Points on a hilly landscape, in no order, each with its height.
A ball rolls from a point to whichever of its 2 nearest points has the largest drop for the distance, and stops where none of them is lower. Distance is the straight distance between rows; heights are no part of it.
k288 height 46.7: [ 15 -39  25 -13  28  34   3  -4 -18 -20  10 -23 -15 -10  -3   0  26   3
 -14  23  -1 -23  15]
k176 height 58.8: [ 38 -48 -15 -14  11  14 -46  21 -12   0 -14 -23  22  36  49 -22 -21  -5
  -2   6   7 -13  -7]
k591 height 10.7: [-10  45 -17 -20  33 -24   0   5 -52 -21  13 -24  -9 -28 -12   9   0   0
 -16 -15 -13  -6  22]
k694 height 15.4: [-25   7 -32  22  15 -26   8  -9  36  -3  14  13   0  10 -50   7 -10   4
  27 -12   7   5  -8]
k178 height 14.7: [ 21 -33 -14 -28  -2  14 -21  -9 -17   7 -29  -7  10  -6  33 -21  17   9
  -2   7  33 -41  10]
k297 height 63.3: [-19 -18 -20   2 -16   9 -21  19  -7  31 -18  33   0  41  30  17   0  -6
  11  13 -25 -26   0]
k755 height 64.4: [ -9 -28  13  15 -14  -2   2  40 -38  45   4   8   8  18  14 -14 -13  16
  -2  16  -1  -4 -33]
k731 height 12.8: [ -7  13 -32  23   2 -19   2 -12  41  29  27  18 -12  15 -22  -6  -4 -10
  19 -20 -15   4  -2]
k997 height 17.6: [ -8  28  14 -19  11   2 -22  24 -11 -31 -18   6 -15 -25 -28   8 -20  -3
  -2  21 -24   6  17]
k198 height 57.0: [ 30 -31  10   4 -15  23 -22  42 -11  14   4   6   4  17  15 -30 -28 -15
  -7  29  19   4 -33]
k346 height 65.2: [ -3  -4 -15   4 -29   7  -4  -2  11  21  24  55 -28  29  13   4  10 -15
  -2  -6 -26  -6  13]
k769 height 59.6: [ -5  -4 -16  20 -22  45 -22  -6  36  16   7  27  15  -4  27  17   6 -34
  -3  -4  -2 -10  -7]
k480 height 18.0: [ -5   2 -12  41  32 -46  10 -29  32  20 -12 -21   4  -2 -10  17 -19  -8
  11 -28  19   7  11]
k214 height 38.0: [-17  25  31 -13 -20   1   7  -8  18 -29   1   9  -8 -17 -15 -35 -14 -19
  19  21 -24  40  13]
k430 height 19.6: [  7 -55  -9 -18   3  19 -11   0 -23  26   3 -21  12   8  21   9  22   5
  -4  18  21 -35   6]
k193 height 72.1: [ 33  24 -24  26  15  11  11 -24  15 -12 -22 -15  18  -9 -11  15 -20 -11
   2 -13 -20  25   2]
k766 height 35.7: [-17 -13 -15  20 -12 -31  17  31  25  51  45   7  22   8  10   6  11 -15
  46 -13   0  32 -18]
k43 height 20.0: [-32  -9  18  29  -5 -24  25 -13  23   5  22   9  -8  -2 -19   4  15  -1
   7 -11  13  32   1]
k873 height 21.7: [ 23   8   4 -36  12   6 -13 -20 -18 -34 -11 -18 -19 -34  18   2  20   0
   3   5  20 -19  35]
k475 height 18.8: [  4   9 -40 -10 -11 -17  12 -22  -9  35  -9  -4  25  16  14   1 -19  20
  18 -34 -10  36   0]
k828 height 21.0: [ 30 -26  17   8  10   3  13  44 -37   1   5  -2 -22   5  -7  -4  20  19
  -4  35  11  -1 -32]
k164 height 24.2: [ 43  25   3 -63  49   7  -3  -7 -19 -37 -19 -28  13  -2  33 -10  -4   6
 -25   4 -18  -8 -17]
k521 height 33.9: [-11  -6  -6   0 -15 -10   7  24  13  59  25  12  19  23  14 -12 -16 -10
  39 -11 -17  40  -6]
k612 height 54.6: [ 28 -31 -25   3 -19  27  14  20 -17  23  27   7  31 -15   2  29  27  11
   6  10  28  -4  -7]
k106 height 26.0: [ 19   3  31  -2 -25   7   1 -19  10 -12 -17  -1 -39  -6  28 -17  23  18
  -8  15   6   5  21]
k22 height 17.3: [ 41 -32  12  11  18  16  -7  34   0 -15 -23 -18 -27   7   5 -21  24  24
   3  51  19  -3 -16]
k555 height 47.4: [-15 -22 -15  32  16 -17  10  -2  15 -70 -14  16   9  -2 -11  49  23  13
   3 -23   9   3   1]
k9 height 62.4: [-29 -18   6   3 -27   6  -7  40 -25  29  23  32   6  24  34 -11 -11 -17
  30  10 -14   9  -2]
k856 height 47.9: [-18  -8   8  11 -12 -14  19  38  -7  15  31  40 -24  21 -20 -33  14  -7
   6  23  -5   7 -43]
k186 height 52.6: [  6 -35 -41   7   6  26  13  -2   5  -1   7   3  31  -3 -13  33  31   8
  -1   7  17 -14 -10]
k60 height 62.1: [  1 -16  10  10  -4  10 -31  44 -12  30 -13   5   6  49  47   3 -15  -1
  10  12  -9  -4 -10]
k498 height 32.1: [-23  39   0 -25  -9   5 -17  -9  11 -31 -10   2   7 -37  -7  24   7 -22
 -11   2  42 -25   1]
k907 height 26.6: [ -2  10 -38 -24 -17  -2 -15 -12  -8   3   2  14   0  11 -16  39  11 -25
 -16 -16   3 -19   9]
k244 height 15.2: [ -2  28  -3 -32  39   4   0   8 -46 -24   5 -43   2 -21   1  12   4 -17
 -21   4 -14 -17   9]
k441 height 14.1: [ 26 -25   3  -9   6  12 -22  18  13 -14 -34 -12 -27   1  -6 -17  22   9
  12  34  38 -17   6]
k126 height 50.4: [ 15 -16   8 -17 -14  31  13  22   4  33 -22 -12  27   8   4 -14 -23  13
  15  19  23  16 -26]
k775 height 29.8: [ -5  11 -16  45   0 -37  19 -43 -13  12  21  -2   1  -7  -5 -18  -7  30
   9 -19  -1  13  13]
k827 height 43.8: [-38 -16 -10  18 -31 -19  21 -10  12  17  31  30  26   9   9 -23  33 -21
   6  11 -19  17 -19]
k113 height 27.8: [-10  -8 -29  48   2 -45  20 -26  15  31  39   5  15   0   7 -18 -14  19
  28 -14   3   4  -7]
k788 height 22.8: [-21   2 -26  34  24 -37  20  -7  26 -29 -25  11  19  -6 -32  26 -26 -27
  25   1  12  25  -4]
k995 height 37.8: [-24 -12  44  -8 -14  11   7  12  40   4  13  16 -31  18  -1  -7  20 -30
 -18  18  16 -15 -22]
k322 height 27.0: [ -3 -17   0 -26  -8  15  -2   9  -3 -51   0  17 -26  13 -33  21  21  16
   5   6  18 -12  20]
k189 height 54.8: [-11 -33   2   5  -8  36  -6   3  -8  13  24  17  16   0   9  19  11  -8
 -28  -3  11 -35 -11]
k515 height 15.6: [ -8  28  16 -11  12 -21  -7 -16 -20  24  -6 -20  -8  -3 -14  -9 -26  -7
 -16 -28  -9 -13   9]
k849 height 57.9: [ -9  -9   9  24 -11   6  18 -17 -23  26  32  -3  18  -8  -8 -10 -20  -2
 -14 -18   4  19   0]
k946 height 50.5: [ -4 -23 -32  12   9   1  13 -23  -5 -39  -3   0  10   2 -14  45  44  20
  -7  -6  15 -14   4]
k172 height 28.1: [-36 -11   8 -25 -42  -3  -7 -16  25  17  12  16   7   5  23 -13  16 -37
   7  11   9  -2  -7]
k588 height 28.0: [ -4 -16  11   0 -31  -4  10  24  11  55  -3   7 -15  26  37 -14  11  -6
   9  12  -8  13 -18]
k364 height 61.8: [  1  34   5 -38  29  -6 -25  22 -29 -25 -32 -35  -8 -30  32 -15  16   4
 -16  17  21 -30   4]
k295 height 46.8: [ 17   8  22 -33   2   5   3   1  -4  10 -32 -19  14  25  -6 -12 -40  18
 -12 -10  -5  13 -12]
k108 height 15.0: [  7  -1 -12 -16 -26   9   4 -13 -22  25  -4   7  28  25  23 -12 -33  17
   2 -23 -16  22  -6]
k963 height 63.7: [  9  52  17 -46  11 -16 -16  37 -36 -35 -19 -33   0 -18  34 -15 -12  10
 -26   6  21  -3   3]
k219 height 20.3: [ -2   1   6  -1   9   3 -18  28  -9 -25 -18   8  -7 -25 -25   7 -31  21
  12   9 -42  28  28]
k268 height 14.3: [ 14   0   0 -27  16  12 -19  16 -25 -34 -30 -15  -8  -2 -23  -6  -8   0
   3  35  -3  -9  12]
k451 height 5.7: [-17  22   2  -7 -19 -33   3 -32  -4 -11  -8  -7 -21 -13   3  14   7   3
   4 -13   7  28  32]
k790 height 22.4: [-17   7   2  20  26 -20   4 -14  16  23 -19 -34  12  -5 -27  17 -15  16
  16 -19  -6  19  11]
k699 height 36.4: [-26  20  14 -26 -16   5  -7  -5   0 -34   7  15   3 -19 -38  25 -10 -27
 -20 -10  23 -20   4]
k447 height 63.8: [-14   0  -6  -4  55 -26  -6  -5 -22 -17   0 -24 -10 -22 -20  13  -2  18
   9 -20 -44 -11  30]
k643 height 40.5: [ -6 -18  17 -13 -19  19  -6  12  34 -21  -1  17 -37  28  -3   2  28  -7
 -17   6  26 -27  -8]
k886 height 54.1: [ -8 -29   1 -12 -27  20  -2  39   2  22  16  33   8   3   2  -3   2 -13
  11  32  32   0 -30]
k142 height 57.8: [  0   9  30 -35 -13   1 -21  -7  -3  -6 -30 -12   6 -12  21 -30 -25   2
  -5   5  30 -18   0]
k340 height 18.2: [ 43  28  -3 -16   4   6   3 -23 -14 -25 -16 -27  -9 -14  14   7  10  13
 -12 -14 -23  15  25]
k578 height 52.3: [ -6   2 -42  11  34 -25   5 -25  -4 -35  -8  -7  -3   3 -30  47  28   1
  -4 -25  -8  -8  11]
k24 height 20.4: [ 33   7 -31 -27  15 -13 -10   2 -13  21  -9 -10 -36  33 -10   2   6 -17
  -6 -12 -16 -16  23]
k999 height 39.4: [ -8 -20   9  14  -2  26  10  17  18 -48  20   7  15 -34 -14  21  26  22
  16   6  42   0 -14]
k561 height 23.3: [ -7  27  -2 -20  37 -21  -6   8   0   3 -36 -51   6  -3 -19  22 -11  17
   8 -18 -24  12  13]
k650 height 23.5: [ 13 -33 -11   2  20   4  10  21 -42   3   5  -1 -24  27 -32  -6  21  27
  -4  23  -2 -15   1]
k980 height 25.9: [-16  38  -6 -35 -25  -2 -11 -11 -14   1 -15  -8   3 -18   7   8 -10 -29
 -14   5  24 -15   0]
k741 height 41.5: [  1 -15  18   1  16   7   1 -23 -23  23 -14 -35   7   8   7  -5   0  14
 -27   2 -14 -20  -3]
k753 height 45.4: [ 22  24   9  -7 -12  35  -5 -25  35  -5 -32   2  36 -30  20 -26 -13   6
   5 -11   8   3 -12]
k222 height 29.1: [-17  19 -24  33  -3 -15  11 -30   1 -23 -19   7  26 -21  -9   9 -21 -21
   6   6   9  23 -13]
k46 height 53.9: [ -4 -13  21 -25  -2  36 -12  11  15  -2 -20  -9  17 -22 -18 -17 -11   5
  23  18  47 -17   2]
k491 height 59.7: [ 28 -34 -14 -33  21  11 -28   6 -23  12 -16 -24   3  29  31  -6 -14 -30
 -13   4 -16 -28   5]
k613 height 35.2: [ -6  33  25 -13 -24  13  11 -28  -4 -13   4  10   6 -14   2 -37 -37 -19
  -6   0 -16  17   2]
k148 height 13.0: [ 10  25  17  15  19 -13  -5  -3   8  -5   3   4 -47   0 -25  -5  -8  12
   4 -10 -38   4  34]
k689 height 39.5: [-31 -11  37  -1  -2  22   1  10   9 -27  17  12  -5  -3 -33  14  -4  -3
 -15   0  16 -17   0]
k820 height 11.2: [ 42 -23   1 -27  20  10 -45  23   1 -42 -36 -30 -16  -1 -11 -26  -5   1
  18  32  25 -14  10]
k211 height 36.8: [  1  -8 -23  10 -37   2  28 -16   7  -7   3  15   3  -3  11  -7  31  21
  20  30  18  31 -11]
k842 height 48.8: [ -1  -9  17  -3  36  12  -5  17  -9 -14  15  -3 -23  10 -58   9  -9   6
  -8   1 -14 -13  23]
k730 height 61.1: [ 13  -5   6  -6   2  -6 -21  16  -9  42 -17  -6   4  50  33 -11 -32   1
 -12 -17 -34  -9   2]
k814 height 28.9: [  5   0 -39 -30 -23  10  -5 -10  -3 -24  -5  21  -9   9 -24  31  22   1
   6  -1  22 -16   9]
k539 height 18.6: [ -7  28  -8  21  10  -9 -11  12  17 -34 -10   8  -6 -34 -22  14 -21   9
  14  -5 -37  42  22]
k637 height 52.8: [ -9 -24 -10  17 -11  17   7  14  11   5  38  18  22  12 -11  38  12 -16
 -22 -31  14 -23 -25]
k11 height 25.4: [-28 -13  19  16  -1  -3   6   7  26 -18  -3  -4  -4 -25 -10  18   5  10
  15  11   4  36   6]
k964 height 15.7: [-12  -7  -4  20 -10 -21  18  -4  38  26  44  22  -9   8 -12   1  13 -23
   6 -21   4  16 -10]
k59 height 25.3: [-15   2 -17  44   0 -22  25 -12  23  46  32   4  28   0   7 -31 -20  -2
  25 -18 -17  28 -21]
k917 height 63.0: [  5   3 -12  37  29   9   7 -16  -1  13 -13 -12   2   0 -21   7  13  10
 -16  -2 -43 -10  -6]
k79 height 23.1: [-21  -1  11  67  27 -12  26  -5  15 -29  30  20   9 -19 -23  -1  -9  -3
  -2  -5  -4  20  -8]
k840 height 64.1: [  8   4  -5  39  13   9  20   7  10  43   7   1  -5   3 -10   0  10  14
  -5   1 -29  -1 -28]
k129 height 23.6: [ 16  12 -19 -31   9  22 -19  -9  -8  -4  -9 -15  -5  -3  -7  21   8 -26
 -17   0  -7 -34  10]
k826 height 15.3: [ -9  40  -3  29  18 -23  -4 -11  30 -18   8  10 -26 -22 -24  -7 -22   9
  16 -13 -37  19  20]
k464 height 38.9: [ 29 -26  31   8   9  21  -8  -6  -6   8 -17 -27  -8   5  28 -25   4   9
 -24  24   4 -26  -4]
k904 height 56.5: [-22 -14  -5  26 -17  17   3 -13 -20  21  26  23  20   0  -6   9 -10  -7
 -17  -2  -6 -16  -1]
k661 height 51.6: [ -2  -2 -26  22 -26  33  -5 -24   6   0  -4  23  50 -20  15 -10 -16 -15
  13  15   0   7 -16]
k398 height 18.3: [ 36  17 -17 -30  -7 -12 -17   3  -1  -3 -41  -7 -33  29   3  -6  -1 -11
  -6  14 -10   1  10]
k579 height 31.5: [-11   4  -1   6 -21 -14  18  -3  30  46   0   1  -1  21  12 -17   7 -11
  22   3 -16  36 -13]
k662 height 21.9: [ -1   5 -32  25  -3 -21   9 -18  14  35   0  -3  35  10  -8  -7 -33  -5
  22 -31   3  34  -1]
k435 height 43.6: [-16  -5  31  -7 -20   0  23  27  29  10  38  15  13  -5 -10 -31  31 -33
  10  34   2  17 -35]
k780 height 49.0: [-16  -4  -7  13  -2 -18  20  17   5  20  40  34 -38  22 -29 -19  19  29
  12  -2  -3 -14 -17]
k628 height 36.1: [ 28 -21  42   1  -4  15   1  13   6  25  -7 -27 -13  -7  32 -11   7  19
  -6  20  31  -4  -9]
k486 height 67.0: [-13  55 -25   2 -19 -21  15 -28  -1 -21  -2  25  -4  -7  -9 -16  -1 -27
   5   2 -22  18  -9]
k592 height 42.4: [-34 -11  17  14  15   0  -6  -1   2 -46   9  -4  14 -15 -36  34  -5   3
 -22 -27   1  -5  10]
k520 height 46.9: [ 18  13  15   6 -10   8  28  -1  -3  11  -1  -1   6  16  -2 -29 -18  41
  10  -8 -11  43 -10]
k403 height 54.5: [-22  32 -25   8  37 -32 -11  14  -3 -49 -10  -3   3 -23 -20  50  24 -10
 -13 -19  -5  -9   4]
k357 height 64.3: [  0   2   0  34   5 -14   9  32  -6  64  34  25   4  -3   8   5   4   3
  10  -9 -32  -5 -39]
k784 height 36.3: [-11   9   8 -15 -29   9  15 -11  48  21 -29   0  12   3  14 -22   4 -15
  16  19  -4  23 -22]
k737 height 50.7: [ -8 -19  -2  29  10  -1  21  20   8  -4  41  -1  11  12 -22  30  23  10
 -18 -47   7 -24 -42]
k990 height 60.7: [ 30 -12   0  16  21  38   6 -39   2 -13   2 -28  14 -20   8   6  16  -2
 -18  10 -16  -9  12]
k566 height 40.0: [ -3  21  11  10   5 -17   4 -21   6 -22 -33 -16   3 -25  17  12  -9  37
   5 -15 -30  35  14]
k145 height 52.4: [  1 -19   3 -12  -7  33   0  27   3  15 -12  -4   7   2 -26  -2  -3   7
  16  34  40  -9 -18]
k143 height 59.3: [ 19  -4  11 -33 -13  -5 -37  -2 -13   6 -20 -13  -6   7  43 -26 -29 -21
 -19  -1  23 -23   0]
k249 height 19.9: [-21  38   6 -24 -17 -18  -2 -10 -19  24  10  -1  -3 -19   5  -7 -30 -41
 -16 -24  -3  -3  -2]
k263 height 61.6: [-14 -15   8  -4 -31  -2 -20  16 -25  18   8  33   6  31  38 -33 -37 -13
   3   9 -17   1  -1]
k141 height 60.4: [ 39   1  -4 -29  14   3 -29  20 -10  19 -24  -9  -5  45  17  -8 -34 -26
 -19 -13 -28 -10   2]
k494 height 59.1: [-13  48   0 -17  13  -8 -14  14  -6 -28 -31 -21  -9 -45  28  21  23   4
 -10   8   2  -5  11]
k565 height 27.9: [  5   8 -36  23  -2 -20   4 -24 -14  20  28   6 -10  12 -12 -15  -5  28
   5 -21 -19 -16  16]
k74 height 41.3: [ -3  25  16  -9 -22  14  -4 -27  49  -7 -29  -5  15 -23  19 -12  -7  -6
  15  10   7  21  -7]
k58 height 23.9: [  9 -13   7 -14 -33 -16 -15   5   7  23 -31   3 -24  38  35 -24  -1  -1
   1  17   7   2 -10]
k601 height 50.3: [  5   0  10  48  24 -24  26  15  37  -7  44   6 -33  -8 -16  14  17  24
  16 -26   8  21   2]
k14 height 57.1: [-21 -13  -9  31 -29  17 -18 -25  16  15  17  21  39  -7  43  20  -2 -40
  -2 -17  -1   3   9]
k602 height 65.9: [ -5  13 -25  -4 -35  -1   1 -20  -6  -5   7  48 -13  10  -1 -13   3 -20
  -3  10 -19   7   3]
k28 height 25.2: [-16 -26 -10   0   0 -18 -15   8 -32  36  21  13 -13  34  -6   5  -3  -3
  -8 -19  -2 -37  14]
k938 height 43.7: [-15 -32   0  36  -7   3  18  11  20 -71  14  13   6 -11  -1  32  24  20
   2 -12  29  12  -7]
k125 height 35.3: [-12  16  -6  23   0 -25  10 -35  -9 -28 -30 -15  23 -31   5   7 -12  16
  11  -4  -2  36   3]
k804 height 11.3: [-21  16   0  21   2 -55   0 -34  20  -1  -4  -9 -13 -15  -3  24  11 -14
   1 -34  14  10  13]
k765 height 44.2: [  4  17  29 -11  -1   1  20  -8  14  -3 -31 -19  19  -1  11  -8 -25  28
   4  -8 -16  32  -6]
k204 height 24.8: [  9  -5  -2 -37   5  19 -15  -2 -13 -53   2  -1 -18 -19 -14  30  29  -2
   7   5  10 -20  40]
k80 height 48.2: [ 29   6  -8  19   7  -9  33   3  -9  25  15 -13  -9  16  -7 -23  -5  50
  21 -16  -9  27  13]
k315 height 47.0: [  3 -21  26  24  28  16  18  16   6  12  30 -21  -5  -8 -27  24  29   7
 -22  -8  -2  -6 -10]
k442 height 48.0: [  1 -24  38 -19  28  12 -13  14 -10 -25  -2 -25 -17 -17 -21  19  -2   3
 -10   8 -11  -6  37]
k905 height 50.8: [ -9   4  -1  11 -25 -20  24 -19 -27  -3  15  22 -17   5  -8 -40  -6  22
  17  13 -16  23   6]
k427 height 61.4: [-10   3  -9   3  -9  36  -7  -9  46   7 -13  26   6   2  -9  14  12 -21
  -7   9   5 -15 -12]
k246 height 24.0: [-36  14  -1 -27 -34 -21 -11 -11   2  25  23  22  -1   8  16  -5 -11 -53
   1 -14  -9   1   6]
k376 height 55.5: [ -7 -33  30  -7 -35   4  -1  35 -16  17  18  15   0   1  13 -36  -7 -17
   3  40  32  -2 -30]
k138 height 68.5: [ 15  61 -33 -12 -21   5  -2 -18   7 -19 -24  14  -7 -18  12   2  -1 -15
  -3   6  -8  18  -7]
k779 height 18.4: [-31 -10 -22  41  34 -49  19   7  33 -24   5  15  10   1 -42  13 -26   5
  35 -14  20  12  -5]
k426 height 56.7: [-21  43  -2  -7  20 -22 -17   8   2 -22 -15 -14 -30 -25  -6  39  25 -11
 -13  -6 -12  -9  13]
k770 height 29.9: [ 22  20  43 -19  16   7  -7  -2 -29 -31 -18 -20  -1  -8  12 -16 -35  18
 -21 -11 -27  10  17]
k929 height 55.8: [-13 -10  27 -25 -23  15 -14   0  14  23  -8   0  21 -26  14 -31 -16  -7
  13   8  49 -13  -5]
k538 height 64.5: [-20 -13  -7  14 -16  16  -7  28  12  21  23  48  -9  32  18  26  24 -16
   5  -4 -20 -15  -8]
k983 height 48.5: [ 42 -11   2 -29  -8  26   4  15  11  18 -24  -2  14  34  18 -15 -34  10
   6   6   5  15 -10]
k414 height 27.2: [ 45  -7  23 -34  38   7   0 -13 -19 -25 -22 -26   6  17  19 -22 -23  14
 -24  -1 -15  -4   2]
k875 height 5.0: [  5  37 -36 -26   7 -16   1  -7 -63   1  -2 -13   5   5  -2   1  -5   0
 -19 -13 -10 -17   5]
k95 height 63.1: [  6  13 -12  32  41 -30  -8 -20  -3 -22   1 -14  -1 -31  -9  21   1  14
  -1 -26 -44   7  37]
k422 height 58.0: [ 28 -45   2   9   0  21 -48  49 -26  12   0 -14  15  20  32 -21 -14  -8
  -7  18  25 -22 -12]
k916 height 20.1: [ 31  27 -13 -38  24  21  -6 -13 -24 -17 -18 -36  13 -17  11  -3  -2 -18
 -17   5 -12 -28   2]
k250 height 32.5: [ 29  22  38 -16 -14  21   9 -16 -31 -12   2  -4   2  -2   7 -34 -38   1
 -19  -2  -6  11   8]
k975 height 51.5: [  3   2 -11  36  15 -43  13  -7  53 -15  30   6 -29  -3 -22  12   3   3
  33 -26  19  35  21]
k850 height 61.9: [ 12  -7  -6  32  37   8  13 -20  -7 -20   6 -20  10 -14 -18  21  11   6
  -5  -1 -27   6  21]
k156 height 24.9: [ 12 -32 -23  -3   9 -18 -15   9 -51  11   1   2 -13  38 -15 -14 -11   7
 -15   8  -9 -21   6]
k838 height 66.9: [  9  45   5 -48  -2 -37   3  -3 -24  18 -13   3  -1  28  31 -19 -34  13
 -20 -27   0   6 -16]
k758 height 22.5: [ 51   0  16 -11  -6  21   3 -28   5 -19 -25 -12 -15  -2  34 -12  12  27
   1   9  -6   7  27]
k34 height 26.5: [ -5 -13 -24  10   8 -19  -2  -9   0  27  37   9 -18  26 -25   7  11  21
  -4 -31   1 -34  14]
k201 height 32.9: [ 14  -2 -15   1 -22  14  16 -12   6   4 -31  -6   7   4   6   0   8  29
  18  23   7  18   2]
k607 height 48.7: [ 16   9 -13 -11 -24  36   1 -22  20   1 -10  23  40 -13  37 -35 -22  -2
  16   5  -5  12 -18]
k825 height 32.2: [  4 -13  31   0 -19  -1  21  19   3  38  14  -9 -18   0  11   3  16   1
   2  14  24  18 -15]
k676 height 46.2: [-23  -7  -5  13 -15 -24  27  28   0  26  53  37   7   3  -4 -20  32 -14
  16   6 -22  10 -37]
k267 height 63.4: [-13  -4  20  21   1  -7   1  50 -33  52  29  25   5  14  29   0 -10  -5
  11   2 -20   2 -22]
k715 height 11.6: [-11  10  25 -14  -9 -17   0 -14  -7   6 -10 -16 -26   5 -12   8  -1   3
  -9  -7   9  -2  21]
k241 height 15.1: [ 38  34   0  -7   3  -7   6 -22  -2  -3  -9  -5 -37   5  -2  -3   0   5
  -6 -18 -25  11  30]
k324 height 45.1: [-24 -16  12 -23  16  22 -14  10  23 -30 -18  -9   4 -13 -18  35  28  19
   4   8  18 -31   7]
k361 height 54.3: [ -8 -16 -21  38 -23   2  13 -17   5  13  18  19  45  -5  31  -5 -18 -32
   5   0  -1  27 -10]
k644 height 34.3: [  4  -9   8  34   2  31  13  12  17  -7  23   8  32 -36 -18  29  14   1
  -7  14  30   0 -28]
k410 height 45.7: [-35 -12  12  -3  10  13 -17   4  24 -62  -6   2  10 -24 -12  38  16   8
 -14 -20  -1 -29   6]
k304 height 29.7: [  5  -5   1   3   4  13  18   6   7  -5 -13  -7  -6   0 -24  16  13  20
  14  18   3  15   9]
k943 height 42.8: [-11 -31  22 -16   4  19   1   4  27 -10  -8 -10 -11  11  -8  19  37   5
 -15   8  25 -38  -3]
k85 height 60.6: [ -1 -13   8 -18 -30  14 -34   2 -16  19  -2  17   9   6  41 -12 -23 -25
  -5   6   7 -19  21]
k738 height 40.7: [-14   7  24  -2 -21   5  25  12  18  -7  16   8  -5   3 -20 -30  11 -13
  22  37  -2  38  -8]
k687 height 28.4: [-23  -9   5  51   8  16  27   4   1 -18  26  12  29 -19 -36   6  -8  -5
  -7   9   8  15 -28]
k859 height 58.9: [  3   5  23  11   7  33 -14 -24   0 -16 -11 -19  22 -42  10  -7  -1  11
 -14   8   9 -15  13]
k405 height 49.9: [-24   3   3  12  -7 -22  15  -9  -6  -9  12  23 -39  13 -29 -23   6  30
   7   8  -9   2  -2]
k972 height 10.6: [  4   8 -29 -31 -10  -7 -14  -3 -51  21 -10   3  24  20  24   5 -28   5
  -3 -22 -19  -8  11]
k62 height 18.7: [-24  20  11  42   9 -13   5 -19  21 -27  21  25  -8 -19 -28 -13 -17 -16
  -1  -5 -29  15   3]
k560 height 33.2: [-41  -4  37 -22 -22   1   8 -12  49   2  -1   1   0  -3  -7  -8  21 -32
   5  13  22   4 -11]
k227 height 19.3: [ -2  65  -2 -14  33 -26  -6   8  -5  13  -6 -40  -4 -12 -15   7 -19   1
  -4 -36 -17  -2   7]
k419 height 23.2: [ -3 -40 -20 -17  -2   2 -14   7 -33  26   9   3  -9  36  20  22  24 -11
 -12  -1  -2 -36  21]
k321 height 49.2: [ 26  10  10  31  19 -17  17   6  19  24  29 -10 -33  -9 -13   2   7  38
  21 -10  -1  26  18]
k958 height 22.0: [  4  33 -33 -23  31 -23  -3  -3  -3   9 -16 -10 -33  13 -28  20  13  -4
   3 -13 -14 -19  11]
k493 height 45.3: [  6 -29  27  -3  20  30  10  11 -11 -12  39 -18  -2  -4 -12  26  29   4
 -24  -4  20 -16   9]
k282 height 40.3: [ -8 -16 -20  30 -22 -13  36 -11  -4  19  22  17  19 -10  15 -10  27   4
  15  24  10  29 -28]
k852 height 56.9: [-10  -9  12  -9 -17  26 -15 -23 -12  -5   5   6   6 -20   4  -7   4  -6
 -18  11  23 -30   8]
k443 height 65.6: [ 10  40  11 -39   0 -25  -2   1 -45 -10 -23 -23  -8   5  36 -18 -15  12
 -33 -12  13  -8  -5]
k636 height 48.6: [-15 -19   6  23  39  -1  13  11  22  -9  26 -24   3   9 -42  36  20  16
  -9 -33  -5 -23  -2]
k121 height 18.5: [ 32 -27  -1 -36  20   7 -27 -12 -22 -23 -19 -16 -14 -19  12 -32  17   1
   3   9  36 -43  23]
k593 height 20.9: [ 15   0  -5 -16 -22 -15 -27  -5 -12 -15 -34   2 -29  23  15 -28   5   1
  -4  27  15  -6  -3]
k247 height 70.3: [ 25  57 -22  -2   3  11  11 -22  -1 -33 -31  -8  27 -26  15   5 -18  -2
  -7 -12  -5  18 -11]
k680 height 63.2: [ 11 -14   9  -1  -9  32 -16   2  44  31 -23   6  -7   6  22   3  20 -13
 -11  20  15 -24  -7]

Where does a ball stop that starts at each point below?
k990 | k493
k780 | k731
k410 | k451
k738 | k875
k324 | k451

Call two points neighbours if one is among the 2 nearest of the other. Go from one point of each pair to the other, from neighbour to neighbour, staying as low as possible. Name the highest point that can't be avoided.
k875 and k148 | k814
k826 and k178 | k28
k731 and k398 | k766
k148 and k820 | k219
